Points, in no order, along strands that fork, close into loops and pass close to each other.
Points whose rows are less than 47.8 apart are linked; no others are.
k279: -7,22,-10,7,3,-4,-4,2,6,0,8,-8,12,11,-3,16,1,-2,-10,-8,-12,3,-13,18,-10,16,12,13,-3,-12,-16,-12,19,16,-21,-8,11,12,10,2,-8,-1,7,9,0,-5,-15,12,-6,-3,-10,-14,15,0,2
k375: -9,6,3,0,0,-7,1,7,5,-7,5,4,7,3,16,5,6,-6,-3,-1,3,18,9,-3,-10,8,-5,6,8,-6,-3,2,0,-4,-7,-6,-4,-7,4,-3,-1,-5,-6,-6,0,5,2,1,0,-6,-6,2,3,-2,-8
k466: 5,17,-7,-7,-4,18,-11,-15,-9,16,-1,3,-12,-26,-17,-9,-9,16,11,-2,-9,-16,-16,33,2,-22,8,-10,-12,0,-4,0,15,21,12,-11,-3,3,-13,-3,4,3,6,2,-3,2,-2,3,-14,-8,12,-15,-1,-22,5
k12: 2,6,-13,-13,6,-3,-12,14,-17,14,11,9,-14,8,-13,4,-14,6,-1,-5,-14,6,13,-3,-2,-11,-14,-19,5,-1,-12,-7,7,1,-3,-11,-7,-22,12,-1,-13,-4,-5,7,8,14,-4,2,-7,-9,-7,-3,3,1,-21
k69: -7,-13,-4,7,-3,-3,9,-1,7,9,-9,-11,-5,-4,-14,10,-4,0,9,6,9,-6,-8,-13,15,10,-8,2,-6,5,-3,3,1,-5,-1,13,17,7,10,11,-1,7,9,4,6,-4,-5,5,3,10,-1,2,-16,-2,7
k399: -17,-15,-8,13,0,6,0,-7,8,5,-6,8,-7,3,-2,-4,-7,-15,-9,13,4,-14,7,-21,20,3,-8,-12,17,-1,-20,-2,-9,-16,2,6,7,-5,13,7,-11,-6,2,5,16,-2,6,0,7,10,8,1,0,-3,2
k557: 6,-3,-3,10,-3,-8,12,-10,11,8,-8,-22,-8,9,-14,18,-9,15,4,-7,7,-12,-25,-4,11,21,8,16,-14,-4,-7,3,19,5,-7,17,27,17,19,11,7,9,17,6,-3,-4,-11,7,-7,16,1,2,-9,14,10
k124: -9,5,-8,0,-5,6,-3,-9,-13,-7,-15,3,2,-16,12,-13,8,4,-9,2,-3,-9,1,4,6,-1,-4,-4,-1,9,-2,6,-5,9,16,-4,5,11,-16,-3,1,3,1,0,-9,3,5,-1,-5,15,16,-12,-5,4,8
k394: -5,-1,-7,8,-1,10,4,-6,-28,-3,-20,-17,6,-1,7,-3,14,4,-9,3,10,-13,1,7,8,-4,6,3,-5,11,4,16,9,-4,17,4,6,27,-15,-4,5,3,12,1,-18,-5,10,-11,5,26,18,-1,-16,21,8
k535: 10,13,1,-12,2,18,-3,-7,-6,6,6,1,-8,-23,-14,-3,0,15,13,-3,-6,-13,-20,35,-14,-21,18,-3,-13,-1,5,-3,16,19,2,-7,-5,7,-18,-2,6,0,12,0,-2,-6,-8,-1,-14,-17,13,-8,3,-16,5
k857: 10,17,-4,7,1,-11,5,29,-9,0,-2,-22,-16,6,-2,20,0,8,9,-5,4,12,-7,-5,-15,6,-1,10,-8,10,18,-2,3,-7,-4,2,-3,-6,-8,0,0,-1,11,-3,-14,11,-5,2,-13,-13,-6,7,-9,11,6
k507: -13,2,-10,3,-1,-2,-4,9,-4,9,-14,-3,-8,-4,0,2,-6,-2,-5,1,-6,-1,-3,-3,9,11,-16,-1,13,11,-20,2,1,-6,-2,-2,13,0,10,3,-16,2,5,4,8,7,2,2,-14,2,-3,-10,-13,0,-2
k497: 4,7,-10,-4,0,13,-9,-16,0,13,-4,13,-3,-24,-20,-12,-9,6,7,-2,-5,-19,-16,29,7,-15,0,-12,-12,4,-9,-4,1,20,8,-9,1,3,-9,0,1,2,1,0,5,-5,0,4,-9,-7,6,-9,-6,-25,7
k305: 28,-5,21,-11,6,3,-2,5,-1,-8,19,10,0,12,3,-9,10,-2,1,-5,-6,11,12,13,-12,-17,11,1,-15,-6,30,-10,-10,1,-2,2,-24,-16,-11,-11,10,-5,-16,-13,-6,-1,2,-6,-3,-25,-1,6,15,-1,-10
k277: -4,7,5,7,-5,-4,3,-7,26,-10,11,-8,10,22,-4,15,-7,3,-6,-10,-5,0,-18,1,-2,25,12,14,4,-17,-20,-2,15,11,-13,4,13,5,17,6,2,5,0,-4,4,-2,-2,7,2,4,-10,-7,15,2,0
k767: 0,23,-15,1,7,-11,0,18,-10,6,0,-16,-6,-4,-4,17,-4,8,2,-7,-6,5,-13,7,-13,11,1,5,-5,0,-2,-8,12,5,-11,-7,10,2,-3,3,-6,-2,13,5,-5,5,-11,7,-15,-10,-7,-5,0,6,4
k733: 9,12,-9,-7,12,-1,-1,19,-8,11,18,8,-3,-5,-17,14,-8,2,4,2,-10,6,-1,16,-12,-4,3,-9,-4,-7,-8,-7,7,6,-6,-8,-5,-2,1,7,-10,-5,5,7,10,2,-12,7,-5,-21,-8,-5,9,-4,-6
k282: 0,-1,6,4,-2,-3,8,-17,33,-14,11,6,9,19,-7,10,-9,1,-5,-7,-4,-9,-21,-2,2,19,15,13,5,-15,-20,-6,4,17,-7,2,10,4,12,9,8,5,-4,-9,11,0,-1,5,7,2,-5,-3,17,1,5
k351: 1,-14,11,5,-7,2,13,3,8,-2,1,-10,-1,12,-3,7,4,-4,8,6,15,2,-5,-22,8,9,0,7,5,-3,7,11,-3,-13,3,20,2,5,6,9,5,5,2,2,-1,0,4,-3,14,13,-7,12,-3,1,2
k531: -2,3,-3,3,-8,5,-3,7,-24,-2,-19,-16,-1,-8,9,-10,13,9,-4,1,6,-6,1,4,-2,1,5,2,-1,17,12,18,2,-12,21,4,4,19,-15,-7,0,4,5,2,-16,0,9,-8,-1,19,15,-4,-18,22,9
k797: 1,0,17,3,-6,0,5,-15,8,-16,5,9,13,-9,25,-14,6,-8,-5,2,0,-1,5,0,-4,-1,2,-1,-3,-5,11,5,-18,9,8,-10,-3,7,-13,-4,15,-4,-8,-8,-11,-9,2,-7,10,5,4,3,21,-3,15
k420: -4,-10,12,5,0,-2,12,-14,21,-14,10,11,10,12,8,0,-2,-8,-5,2,8,-1,0,-17,2,9,5,-1,13,-16,-7,2,-8,1,-1,6,1,-3,5,7,10,-2,-6,-9,4,-2,8,-4,14,6,-4,10,19,-6,5
k365: 15,11,10,-10,-1,10,1,-17,-2,-12,10,11,2,-23,12,-13,5,2,4,-4,-11,0,0,24,-11,-12,12,6,-2,-5,8,-3,-7,20,10,-16,-12,3,-19,-5,8,-9,-9,-13,-8,-1,1,4,-12,-18,8,-10,18,-4,2
k500: -1,-3,5,-4,-1,10,1,-26,11,-7,-4,7,13,-18,-1,-16,-3,-2,5,-4,-8,-18,-8,18,-2,-17,1,2,-17,6,11,-5,-11,17,1,-6,0,21,-12,0,17,5,1,-10,-8,-20,2,-3,7,-1,6,6,1,-15,15
k771: -1,12,1,-3,1,-3,4,3,0,-6,5,1,6,-5,8,7,4,0,1,-1,1,11,-3,5,-8,6,-2,7,-2,1,5,-2,-1,6,-4,-8,0,-2,-6,0,1,-3,-5,-7,3,3,-5,1,-2,-12,-5,-2,2,-5,-1
k429: 0,8,-10,3,-1,-9,3,20,-14,11,-13,-17,-15,-6,-5,9,-5,6,10,-3,4,5,-9,-7,-1,9,-10,5,0,17,3,4,6,-9,-1,4,13,4,3,4,-9,3,12,3,-6,6,-2,0,-14,1,-5,-2,-22,7,4
k299: -2,-15,2,4,0,3,0,13,-3,12,-11,-10,-1,10,1,-3,1,-13,1,11,6,1,14,-23,10,2,0,1,22,1,-2,12,-6,-28,-1,15,-2,-3,13,0,-10,-4,1,16,3,2,11,-6,12,15,-8,8,-11,10,-10
k846: -5,-26,1,1,-1,0,4,-16,19,-1,-1,3,-4,5,-18,-4,-8,-1,8,7,9,-19,1,-19,18,-9,-4,-8,-11,-1,8,-6,-8,-4,1,15,4,3,1,12,10,17,11,-1,6,-15,-1,8,21,11,8,20,-4,-8,9
k376: 9,6,8,-7,3,5,6,-9,5,-5,5,-1,8,-10,-6,0,4,5,11,-2,0,-6,-17,22,-11,-11,4,6,-16,7,15,-5,-1,10,-6,-5,0,11,-13,-5,11,6,-1,-6,2,-15,-8,-2,1,-17,-2,3,-1,-13,6
k225: -24,-7,-5,13,-4,6,-9,-3,6,5,-17,-3,2,-3,9,-5,-4,-10,-15,6,-9,-6,1,-9,11,7,0,5,27,0,-31,6,0,-18,-2,6,5,3,16,-2,-15,0,6,7,11,-1,11,-1,-5,9,3,-8,-3,5,1
k689: -6,-3,7,6,-12,6,3,2,-10,-8,-9,-13,6,-5,13,-3,11,0,-2,5,11,-3,-2,-5,-3,6,5,3,-1,7,13,18,-6,-11,14,8,3,15,-10,-2,8,3,1,1,-11,-3,5,-9,8,16,8,4,-8,11,13
k158: 13,15,2,6,-3,-5,0,28,-1,-8,0,-12,-13,11,6,19,9,6,2,-2,0,19,6,-4,-19,5,2,12,-4,2,21,-1,0,-6,2,-1,-18,-15,-12,-7,2,-3,3,-11,-16,15,2,-1,-11,-17,-2,8,-4,11,-2
k613: -6,-14,-6,9,-3,-6,6,-5,17,11,-4,-5,-4,2,-18,12,-13,-2,6,6,4,-10,-7,-13,18,15,-2,0,-6,-1,-16,-3,2,1,-4,9,21,5,15,14,-4,5,7,3,14,-4,-7,10,1,8,2,-4,-7,-2,5
k382: -5,-1,10,6,-3,-2,6,10,7,-7,5,-1,5,11,16,7,9,-7,-1,2,10,15,7,-11,-6,10,-2,8,9,-5,6,7,0,-11,-4,4,-5,-5,6,-2,3,-3,-6,-3,-3,5,5,-5,7,4,-11,8,2,-3,-7
k711: 20,7,15,-3,1,3,5,11,3,-13,12,-1,0,8,5,3,10,4,1,1,-1,15,5,9,-12,-4,4,9,-12,4,31,-5,-8,0,1,-4,-17,-10,-14,-9,11,-2,-8,-13,-7,3,-1,-2,-3,-24,-2,6,9,-1,0
k752: 6,12,-13,-10,8,-2,-8,19,-15,15,18,9,-10,1,-17,13,-12,6,2,0,-18,8,10,8,-8,-9,-4,-17,2,-8,-13,-7,9,3,-4,-11,-9,-13,7,4,-12,-5,4,8,8,10,-7,5,-5,-17,-7,-5,9,1,-14
k994: -7,5,-9,-2,-3,5,-1,-11,-4,2,-11,6,3,-18,-1,-9,-1,5,-2,1,-3,-7,-7,6,8,-2,-10,-4,-6,8,-4,-4,-6,13,7,-6,6,5,-12,1,1,1,-3,-4,3,2,0,3,-4,2,7,-10,-7,-9,9
k687: 16,-10,17,-6,0,-5,-1,0,0,-11,12,13,7,7,14,-22,4,-6,1,-1,3,7,19,-2,-2,-13,-2,-6,-10,-4,27,-6,-16,-1,4,0,-13,-9,-12,-8,9,-9,-15,-6,-7,-7,0,-4,10,-1,-1,6,14,-6,0
k174: -5,-6,2,1,-2,-3,9,-7,8,0,-3,-4,5,-4,-7,7,-1,2,8,3,7,-2,-10,-4,6,5,-7,3,-10,5,4,-3,-1,5,-2,5,10,8,-1,6,6,7,0,-2,6,-7,-7,3,7,2,-3,3,-7,-9,9
k310: -15,-2,2,5,-4,-3,-13,-2,2,-2,-12,3,8,-10,27,-15,8,-8,-13,7,-2,4,11,-5,-4,3,6,-2,27,-2,-19,16,-5,-17,9,-5,-4,-1,4,-16,-8,-1,1,8,-3,0,14,-9,-2,8,11,-1,-1,13,0
k458: -10,-7,5,8,-1,-4,6,-16,25,-7,7,12,11,11,-1,6,-8,-7,-4,0,2,-3,-4,-12,6,12,6,3,10,-15,-19,-6,-4,7,-5,4,6,-1,9,12,3,-3,-5,-9,13,-1,2,5,10,2,-2,2,16,-6,4
k740: -11,-5,2,7,-3,1,-1,13,0,8,-14,-12,4,0,6,0,-1,-7,-2,10,2,5,8,-16,4,7,4,7,26,1,-9,19,-3,-28,1,8,0,5,11,-5,-9,-1,3,12,1,1,14,-6,7,10,-6,5,-11,14,-3
k781: 2,4,-8,-13,7,-4,-16,8,-14,6,12,15,-10,8,-4,-1,-5,3,-4,-9,-14,13,24,-3,-13,-15,-8,-17,5,-12,-8,-7,7,1,-7,-13,-17,-28,13,-6,-6,-9,-10,-4,4,18,-1,2,-4,-11,-4,0,6,9,-25
k398: -9,-24,-9,7,-1,-1,3,-18,25,7,-7,2,-10,-3,-25,5,-13,2,8,6,5,-22,-5,-13,23,-2,-3,-7,-15,0,-4,-4,-3,-1,2,10,10,4,9,14,8,17,15,-1,13,-13,-2,14,13,11,11,13,-10,-10,13
k107: 7,-5,4,-4,6,-10,-2,16,-4,-1,8,-5,-3,21,0,10,8,-9,1,-8,8,12,11,-13,-10,1,-4,3,-6,-3,19,-8,1,-6,-17,7,-13,-16,10,2,-3,-2,-11,2,-1,10,-4,-4,6,3,-16,6,-1,-1,-19
k815: -1,2,-12,-2,3,8,-6,-24,4,8,-12,6,6,-20,-18,-8,-4,4,2,-5,-4,-22,-15,26,7,-13,3,-3,-19,7,-4,-8,2,24,0,-6,5,12,-8,0,6,5,4,-2,0,-10,-5,3,-3,1,4,-6,-11,-22,12
k228: 15,-2,2,-15,13,-5,-9,12,-14,3,18,7,-3,7,-12,1,0,-2,2,-9,-3,7,8,4,-13,-14,5,-10,-13,-9,15,-13,1,3,-11,2,-18,-21,2,2,-5,-5,-15,1,8,7,-7,-2,3,-13,-10,3,4,1,-17
k908: -14,-14,-5,6,4,3,-4,0,1,7,-6,10,-6,8,3,-10,-4,-12,-11,8,2,-5,14,-18,15,0,-17,-13,18,1,-18,-3,-6,-14,0,3,4,-12,13,1,-15,-9,-3,8,13,4,3,-3,1,9,1,2,-4,-2,-10
k235: -3,1,-8,-6,-3,-2,-10,17,-6,8,-7,5,-17,5,6,-5,-6,5,-5,1,-9,13,17,-10,-1,-6,-17,-4,23,15,-12,9,3,-16,7,-6,-7,-16,9,-6,-17,-1,2,4,1,15,8,-4,-13,1,-1,0,-11,7,-14
k713: -12,-4,2,8,-7,1,-15,-13,-6,-4,-14,-3,10,-14,25,-14,7,-14,-13,7,1,-12,8,-5,4,5,17,-8,21,-1,-14,19,-12,-12,16,-8,1,2,-3,-15,-1,-1,5,6,-9,-6,16,-15,3,12,19,-3,4,20,4
k923: -17,-6,-4,7,-2,0,-5,9,4,8,-15,-6,-1,-1,5,0,-5,-8,-9,5,-7,4,5,-11,6,7,-7,6,24,4,-26,8,3,-20,-6,4,6,2,18,0,-18,-1,5,8,6,0,9,-1,-7,4,-5,-4,-11,5,-7
k832: 6,11,3,-7,0,6,2,-23,-2,-13,2,10,9,-20,15,-15,7,-2,-3,-6,-7,-4,-2,19,-3,-9,8,7,-5,-2,6,-4,-7,22,7,-14,-5,9,-19,-3,10,-6,-9,-10,-10,-3,-2,-1,-6,-6,6,-11,13,-5,5
k567: -2,16,-4,9,-1,-3,-1,-8,16,1,10,-9,12,20,-6,16,-3,1,-7,-6,-11,-4,-18,14,-2,18,18,15,-4,-14,-17,-10,23,23,-19,-2,18,13,14,5,-4,3,6,9,2,-6,-15,10,0,5,-9,-14,18,2,4
k26: 1,3,-1,-8,7,-5,-7,0,-5,-1,11,22,1,2,9,-10,0,-3,-4,-4,-4,17,22,0,-6,-9,-11,-12,9,-10,-7,-6,-3,2,-2,-13,-12,-21,6,-6,-5,-14,-13,-6,5,9,2,4,-2,-9,-2,0,7,0,-17
k221: 3,1,-5,-6,7,1,-5,-5,-6,10,12,22,2,-6,-9,-8,-9,-4,0,1,-2,1,5,9,6,-9,-9,-17,0,-1,-14,-12,-3,9,2,-10,-2,-11,0,2,-8,-9,-11,2,16,0,-2,4,-2,-14,-4,-3,4,-11,-10
k569: 17,-2,19,1,0,4,8,9,6,-15,13,-9,1,22,6,4,15,1,2,1,8,12,2,1,-7,0,-1,9,-16,7,36,-7,-6,-5,-7,3,-18,-6,-6,-10,15,6,-9,-5,-7,-1,0,-8,5,-15,-12,9,8,-7,1
k167: -1,9,-5,-2,-4,6,4,-8,-17,-12,-14,-7,4,-10,8,-9,10,14,-4,-3,3,-3,-3,12,0,-7,-2,5,-14,12,13,3,3,10,13,-2,4,17,-22,-4,11,3,4,-6,-17,1,0,0,-3,15,15,-6,-8,5,8
k790: 2,9,-14,2,-2,-10,-3,24,-14,13,-15,-16,-23,-3,-1,7,-13,6,6,-2,-7,6,-1,-8,-4,5,-10,6,15,19,-6,7,8,-18,-1,0,6,-1,7,3,-18,3,14,6,-7,11,5,-4,-21,-4,-8,-3,-21,13,-2
k212: 9,11,6,2,-5,-1,2,20,2,-12,3,-4,-4,7,16,7,13,6,-1,0,4,20,10,-1,-15,5,2,11,-2,4,25,3,-5,-7,5,-3,-16,-11,-11,-8,6,-2,-4,-11,-13,11,3,-1,-6,-11,0,5,1,7,0
k304: -2,-13,9,3,0,-3,9,4,9,-1,5,-2,2,16,0,7,2,-8,3,3,13,7,4,-22,5,8,-2,4,8,-7,1,4,1,-9,-5,13,1,-4,11,8,0,-2,-4,1,2,2,3,-2,11,10,-11,9,1,-2,-10
k147: -14,9,-15,7,0,-5,0,2,-8,6,-16,-12,-1,-1,1,7,0,1,-5,-5,-3,-2,-12,4,7,14,-2,9,5,6,-14,-4,14,7,-9,2,19,11,5,2,-8,2,9,3,-1,3,-3,3,-13,8,-2,-16,-10,6,1
k894: 8,4,-4,-9,2,6,-3,-4,-3,10,9,14,2,-17,-15,-7,-9,3,10,1,-3,-3,-8,20,2,-12,-2,-11,-8,4,-5,-6,0,11,4,-7,-1,-3,-10,2,-2,-1,-3,0,10,-7,-4,5,-3,-15,0,-5,0,-18,0
k176: 2,-2,-1,-4,-2,-5,-6,22,-4,3,-4,3,-6,9,12,-5,8,-5,-2,1,3,15,21,-14,-7,-3,-7,1,18,6,3,10,-2,-17,2,2,-11,-13,6,-6,-9,-6,-4,4,-4,10,8,-4,-3,6,-2,3,-11,8,-13
k770: -8,1,-8,12,-2,-6,9,-7,1,8,-12,-19,-1,4,-6,16,-3,5,0,-5,4,-8,-19,-2,11,18,5,15,-5,0,-7,0,18,6,-9,14,24,17,12,9,1,5,12,3,-4,-3,-7,3,-6,15,-2,-7,-9,10,7
k81: 8,4,4,-7,14,-2,2,4,4,1,23,15,8,1,-11,11,0,-9,1,0,-1,6,-3,20,-14,-2,7,-3,-5,-8,-4,-10,5,6,-11,-9,-4,1,2,5,-4,-5,-5,4,14,-6,-11,1,2,-21,-11,-2,13,-8,-7
k990: -8,-17,-12,13,-1,-3,0,-17,23,13,-5,4,-8,-3,-26,10,-15,-1,3,7,0,-22,-9,-7,24,5,0,-6,-15,0,-16,-8,0,7,-1,4,17,3,14,12,-1,11,8,1,20,-6,-8,15,6,9,10,-2,-5,-10,13
k829: 5,8,-6,-1,-2,-8,4,23,-11,4,-3,-13,-12,-1,-5,11,-1,7,12,-1,5,11,-5,-6,-4,4,-9,4,-6,14,13,0,2,-5,-1,2,3,-4,-4,4,-3,2,7,-1,-5,6,-5,2,-7,-5,-4,2,-14,2,2
k223: 12,2,-7,-12,14,-9,-11,21,-14,6,15,1,-7,11,-16,11,-4,0,0,-11,-9,5,11,-3,-19,-10,1,-13,-11,-13,8,-12,4,0,-16,0,-16,-21,10,3,-9,-6,-9,7,4,14,-11,-1,2,-7,-15,2,4,8,-20
k528: 15,0,10,-7,-2,-1,0,-2,-1,-8,12,19,3,-9,13,-19,0,0,3,0,-4,11,18,7,-3,-13,-3,-6,-3,-2,15,-2,-14,5,12,-10,-12,-8,-14,-7,5,-12,-13,-11,-5,-3,2,4,0,-10,5,0,15,-4,1
k723: 6,4,-4,-9,-5,1,0,10,-10,5,3,6,-7,-7,-4,-6,-6,10,8,1,-2,9,7,-1,3,-7,-12,-9,-2,10,8,-2,-4,2,9,-5,-3,-12,-9,-1,-3,-1,-4,-3,3,7,0,5,-5,-9,4,-4,-5,-6,-4
k298: 18,-12,19,-3,-3,1,-1,10,4,-10,7,-12,-1,29,5,-1,19,-1,4,-6,13,8,5,-10,-1,-2,-4,7,-18,5,42,-8,-7,-10,-9,16,-25,-6,-4,-7,13,8,-12,3,-9,0,0,-9,10,2,-10,8,5,-7,-2
k873: 18,6,15,-7,12,10,8,5,3,-6,19,7,1,-2,-8,6,8,-1,9,1,-2,-4,-17,29,-23,-13,14,3,-12,1,12,-6,2,7,-7,-6,-6,5,-11,-6,6,3,1,-2,4,-13,-8,-6,-5,-32,-1,4,9,-11,-1
k765: -10,-8,-6,-4,8,-2,-9,4,-5,6,-1,12,-6,12,0,-10,-4,-7,-9,-1,-2,3,17,-14,6,-3,-21,-15,14,1,-17,-6,-1,-7,-6,-3,0,-18,15,-1,-17,-9,-9,6,11,8,0,-1,-4,4,-5,2,-5,-1,-19
k437: -2,-9,0,-6,8,-10,-5,7,-4,2,6,5,1,13,0,-1,0,-10,-2,-6,5,8,16,-15,-4,-2,-10,-7,2,-6,2,-8,2,-3,-13,3,-5,-16,14,2,-9,-9,-14,3,6,8,-3,-1,4,6,-12,3,-3,0,-21
k890: -1,27,-17,0,10,-5,-4,14,-6,4,5,-8,0,-3,-4,15,-1,5,-6,-8,-15,4,-12,17,-16,9,8,6,-1,-9,-12,-11,15,12,-15,-12,3,6,-2,1,-9,-5,11,7,-4,4,-13,11,-13,-13,-6,-11,10,3,1
k110: -10,1,6,3,-1,-6,-9,-2,7,-8,-3,16,8,-6,30,-17,9,-9,-11,3,0,14,20,-6,-9,1,-4,-8,23,-9,-17,9,-9,-9,6,-11,-6,-9,5,-16,-5,-9,-3,1,-3,1,10,-2,-2,5,10,1,8,3,-2
k914: 13,-18,21,-7,-2,-3,-4,-3,3,-8,8,0,5,22,7,-17,8,-3,4,-6,9,0,9,-11,-1,-10,-2,-3,-16,-3,36,-11,-12,-6,-6,15,-17,-5,-5,-6,11,4,-18,2,-6,-6,-1,-8,15,6,-6,10,10,-9,-1
k861: -14,-1,-3,10,-2,2,-6,-5,-18,2,-19,-20,17,-1,12,-3,7,1,-8,6,3,-9,0,-4,10,6,25,8,21,-5,-7,25,2,-18,8,3,-1,18,-5,-15,1,8,7,9,-12,-3,18,-14,12,13,6,1,-4,31,1
k245: -7,3,-4,6,-2,7,10,-12,-18,-11,-16,-12,7,-1,8,-2,15,9,-8,-1,10,-7,-6,9,5,-6,0,9,-11,10,10,6,11,9,9,4,5,23,-18,-1,13,5,9,-4,-18,-4,2,-6,3,23,13,-1,-10,9,11
k540: 3,4,9,-2,1,-1,10,-3,6,-8,7,-3,8,0,2,9,4,2,5,2,6,6,-9,4,-6,3,-2,10,-9,4,14,-4,-1,5,-5,-3,1,5,-6,0,10,5,-7,-6,3,-5,-7,-2,6,-11,-8,2,4,-9,4
k77: 11,-9,3,6,-4,-8,15,-2,21,5,0,-19,-11,13,-18,17,-12,10,10,-3,10,-6,-20,-15,12,23,5,14,-9,-7,-8,8,9,-6,-4,19,22,13,22,17,4,10,15,5,1,-3,-6,7,-3,11,-5,8,-9,13,4
k784: -9,-15,-1,7,-5,4,9,1,3,5,-9,-9,-4,-4,-7,6,-1,-5,5,10,10,-8,-4,-18,13,9,-3,1,4,3,-2,10,-5,-16,6,16,10,8,7,9,-1,4,7,4,5,-3,4,0,8,15,3,5,-14,3,8
k543: 12,-4,1,-12,7,-3,-2,8,-8,3,13,7,2,2,-11,-4,-3,1,10,-1,1,7,5,5,0,-13,-4,-7,-12,3,14,-11,-2,3,-4,2,-6,-13,-8,1,-1,-1,-9,-1,6,-3,-6,2,4,-13,-5,3,-1,-9,-10
k52: -9,0,1,-1,2,-5,-8,-3,4,-4,1,23,4,-1,22,-16,5,-6,-9,-1,-4,17,23,-4,-7,-4,-14,-10,20,-9,-20,1,-5,-3,2,-14,-7,-15,8,-12,-8,-11,-6,-3,3,6,7,3,-5,-2,5,0,6,0,-9
k325: 9,13,-1,-10,4,9,3,-11,-5,-2,-2,-5,3,-17,-10,-2,3,14,8,-7,-2,-11,-19,30,-10,-16,10,6,-16,7,12,-7,9,18,-4,-7,0,12,-18,-6,11,2,5,-5,-4,-9,-9,0,-7,-10,5,-3,-5,-10,7
k585: -2,-4,17,5,-6,3,10,-15,15,-20,7,6,12,4,20,-5,4,-6,-10,0,7,-7,-5,-12,-2,10,9,-1,9,-13,2,12,-15,3,5,2,-1,3,-4,-1,20,3,-2,-9,-7,-6,10,-11,16,10,1,10,26,-1,17
k572: -8,-4,-9,2,0,8,1,-29,4,-1,-16,1,10,-14,-8,-6,1,1,-5,-2,-5,-21,-8,12,10,-11,0,2,-19,6,1,-7,-1,22,1,-2,6,16,-9,4,13,8,5,-7,-4,-10,-1,0,5,12,11,0,-5,-13,17
k96: -3,8,-10,-9,-3,-3,-10,13,-9,10,1,6,-18,5,-2,4,-12,10,-2,-1,-16,12,14,-5,-1,-7,-18,-11,16,8,-17,2,6,-4,4,-14,-6,-20,10,-5,-14,-1,2,3,4,16,3,2,-13,-9,0,-4,-1,2,-16
k416: 9,-16,9,2,-2,-4,17,0,18,-2,3,-13,-8,17,-17,13,-5,4,12,3,15,-2,-14,-21,12,15,1,12,-3,-6,2,7,2,-9,0,21,10,7,16,13,5,10,8,3,1,0,-1,4,8,12,-10,13,-5,5,-1
k266: -13,-16,-5,10,-4,7,5,-6,6,3,-6,1,-5,-2,-4,0,-4,-11,-3,14,8,-15,1,-23,17,5,-1,-7,12,-1,-12,7,-9,-18,7,13,6,2,9,9,-2,-1,6,4,11,-4,7,1,12,14,9,3,-4,1,9
k573: -7,9,-12,-3,-3,4,-4,2,-12,8,-15,1,-12,-13,-2,-4,-6,12,-3,1,-6,-4,-8,3,10,1,-16,-7,4,15,-9,3,-1,3,11,-7,9,-1,-4,-2,-9,6,1,0,4,12,3,2,-15,2,7,-13,-12,-3,4
k575: -13,-2,2,8,-4,3,-3,5,-10,6,-19,-19,9,-3,8,-1,3,-1,-3,9,2,-3,0,-10,5,10,17,9,21,-1,-3,24,-3,-25,7,9,0,14,2,-9,-3,5,3,11,-5,-1,16,-10,11,11,-2,4,-10,24,5
k643: 6,-5,-1,-7,15,-4,-5,-2,-2,7,21,22,7,1,-16,-2,-7,-11,0,-1,2,1,2,14,-2,-9,1,-14,-5,-7,-10,-15,4,8,-8,-6,-2,-5,5,7,-9,-6,-12,8,18,-9,-9,1,5,-13,-11,-2,8,-9,-13
k127: -6,9,3,2,-4,1,3,-19,-2,-19,-4,6,13,-10,29,-11,14,-4,-10,-2,-1,0,3,8,-1,0,6,7,1,-4,5,4,-6,17,8,-10,-3,10,-16,-6,11,-1,-6,-6,-16,-1,1,-4,1,9,8,-7,15,5,6
k561: -8,-6,7,7,-12,5,-3,-8,-8,-9,-9,-7,10,-10,19,-8,6,-11,-7,7,7,-12,3,-8,0,7,14,-6,6,0,-1,20,-13,-9,16,2,4,8,-9,-5,10,-1,3,1,-12,-6,11,-13,11,16,16,2,3,14,13
k592: 18,5,11,-9,-4,8,-3,-8,-5,-2,18,17,-6,-18,4,-10,-3,5,9,2,-12,10,14,16,-9,-18,7,-5,0,-7,8,-2,-4,13,15,-13,-15,-12,-11,-4,2,-13,-10,-13,-2,2,5,8,-10,-24,11,-7,19,-4,-6
k219: -2,-20,5,-1,-3,-2,3,-7,8,1,1,2,4,3,-9,-9,-2,-3,9,6,10,-6,4,-11,12,-8,-11,-8,-13,4,14,-7,-9,-1,0,12,3,0,-6,6,5,9,0,1,2,-13,-3,2,17,6,0,13,-7,-12,4

A fork is a point with three links, a tip a point with one. Leave the first point through the second and follow the links. Name the first fork or tip that comes.
k689; k561 | k12
k733; k81 | k497
k458; k282 | k767
k245; k167 | k507

Name the points in between on the shortest way along the links from the first point to the second, in order.
k127; k569 | k832 > k365 > k592 > k528 > k687 > k914 > k298
k219; k923 | k174 > k69 > k784 > k351 > k416 > k77 > k557 > k770 > k147 > k507
k167; k561 | k245 > k394 > k531 > k689
k107; k770 | k437 > k765 > k908 > k399 > k266 > k784 > k351 > k416 > k77 > k557
